A landscape with many valleys, sampled at points; each row gives a point and its height.
From any point a ball rolls to the lowest of the 5 points nearest to it. It stops when none of these is lower. Distance is the straight distance between rows; heights are no part of it.
gokor: [ 24 -40   7  15  -7  -9 -20   9 -45]  (h 7.57)
Vut: [ 12  -7  -3 -12  80 -32  18 -20   8]  (h 2.74)
zosap: [ 18 -18  -8  -3  46 -25  -3  -5 -16]  (h 4.45)
Bav: [ -8   4  10 -42   3   1   5  -3  18]  (h 4.52)
fut: [  8  20 -56  25  57 -35  33 -26  14]  (h 3.20)
Budip: [ 13 -28  31 -25  28 -18 -11  10 -31]  (h 3.98)
soki: [  4  26 -64  36  -9  -9  20   0  -2]  (h 2.91)
dugaz: [  8 -25  18 -11 -15   2 -23   9 -21]  (h 7.62)
Pazak: [-36   7  77 -34 -37  38 -15  -1  31]  (h 5.50)
miba: [  3  20 -36  15 -30  12   3   1  -4]  (h 1.42)
peta: [ 12 -19 -19  13  -8  -7  -6   8 -32]  (h 6.61)
Ved: [ 15 -29 -35  33  11 -21   3   9 -29]  (h 5.31)
puba: [ 13  -3  -7 -18  43 -21   9  -3   4]  (h 3.69)
zopa: [  5 -10  -3 -22   2   1  -7   6  -8]  (h 5.08)
Konuk: [-31  25  44 -42 -31  33  -8  -6  36]  (h 4.85)
kulu: [  7 -34  30 -28  74 -24  16  -1   0]  (h 1.18)
sabe: [  4  21 -22 -25  34 -24  21  -9  37]  (h 3.88)
zuru: [-10 -61  67 -30 -23   2 -37  20 -39]  (h 0.85)
disoz: [  2  -1  24  -3 -36  24 -23   2  -9]  (h 5.02)
Vanup: [  8  -5  10 -31  47 -23  13  -1  19]  (h 3.26)
kerun: [-13 -33  50 -58  87 -32  22   1  15]  (h 2.78)
zema: [ -1   3 -11  40 -50  26  -8   1 -17]  (h 4.35)
Napoz: [  9  10 -63  25  26 -15  15  -6 -15]  (h 3.10)
bokip: [ -3  40  -9  43 -46  36  -9  -4  15]  (h 4.84)
diru: [  2 -26  28 -35  39 -17   0   9  -6]  (h 1.26)
Rur: [-11  -4  39  16 -51  29 -33   3  -4]  (h 3.90)
lino: [  3  28 -76  33  25 -33  25  -7  11]  (h 2.56)
teteb: [-32 -12  89 -21 -40  38 -16  15   3]  (h 8.23)
Ralum: [ 15 -36 -25  39 -10 -13 -19  19 -55]  (h 6.74)
mebeg: [ -5  18 -14 -42  15   2  22 -16  43]  (h 3.99)
lesu: [ -7  12  24 -67  35  -5   4  -3  32]  (h 3.89)
bepo: [ -1 -18  38  18 -53  26 -24   8 -21]  (h 0.53)
Fopok: [ -8 -19  30 -53  43 -14   5  10  12]  (h 2.99)
gipa: [ 22 -11 -52  52  53 -28  19   1 -27]  (h 4.02)
vem: [ -4  42 -52 -12 -12  -5  21 -12  45]  (h 1.15)
lifuf: [ 21  -8 -24  31  77 -42  29 -19  -2]  (h 3.87)
mafo: [ 12   9 -29  -3   1  -7  10  -1  16]  (h 3.24)
beb: [ -9  37  -2  20 -43  31   1 -10  24]  (h 3.65)
vukel: [ 16  -2 -25 -10  45 -18  12 -13  14]  (h 3.94)
Roto: [ -4  32 -12  -9 -28   8  10  -9  26]  (h 2.32)
Vula: [-19  19  52 -14 -43  34 -14  -5  12]  (h 5.07)
zemuk: [  3  25  17  -7 -43  33  -6 -15  21]  (h 3.67)
rono: [ -4 -38  53  -6 -33  18 -32  18 -38]  (h 6.76)
poror: [ -7  45 -37  53 -52  24   2  -3   4]  (h 5.51)
zotep: [ -7 -26  44 -57  20  -3 -10   8  -5]  (h 5.00)
Valam: [  0  38 -73  25  15 -21  26  -8  19]  (h 2.25)
tuz: [  2   9 -74  47 -11 -14   7  16 -26]  (h 3.68)
mak: [-15  19  67  48 -54  38 -29   2  14]  (h 6.68)
ris: [ 14 -32 -10  15  20 -19   1   9 -24]  (h 5.67)
Dil: [  4   0 -13  34 -46  18 -12   0 -32]  (h 4.83)
Segid: [  9 -20 -43  54 -23  -8  -7  12 -51]  (h 5.73)
gobof: [ -5  13 -49  60 -52  11  -5   5 -25]  (h 6.64)
Nofo: [ -3  15  25  70 -66  36 -24  -1  -7]  (h 7.00)
dubas: [-24  -1  41 -46  -7  15   2  10  14]  (h 5.47)
rires: [-33  18  42 -69 -16  25  12   1  48]  (h 5.12)
vit: [ 10   9  -8 -26  50 -18  14 -14  35]  (h 3.66)

For each start below, name the point where the ball stops.
Konuk => vem
Vula => vem
gipa => vem
Napoz => vem
Budip => kulu
vukel => kulu

Two balls start at each pair of points below. Name the first point that both come to, or write never.
teteb / dugaz => bepo
zotep / zopa => never
lesu / sabe => kulu
Segid / peta => miba
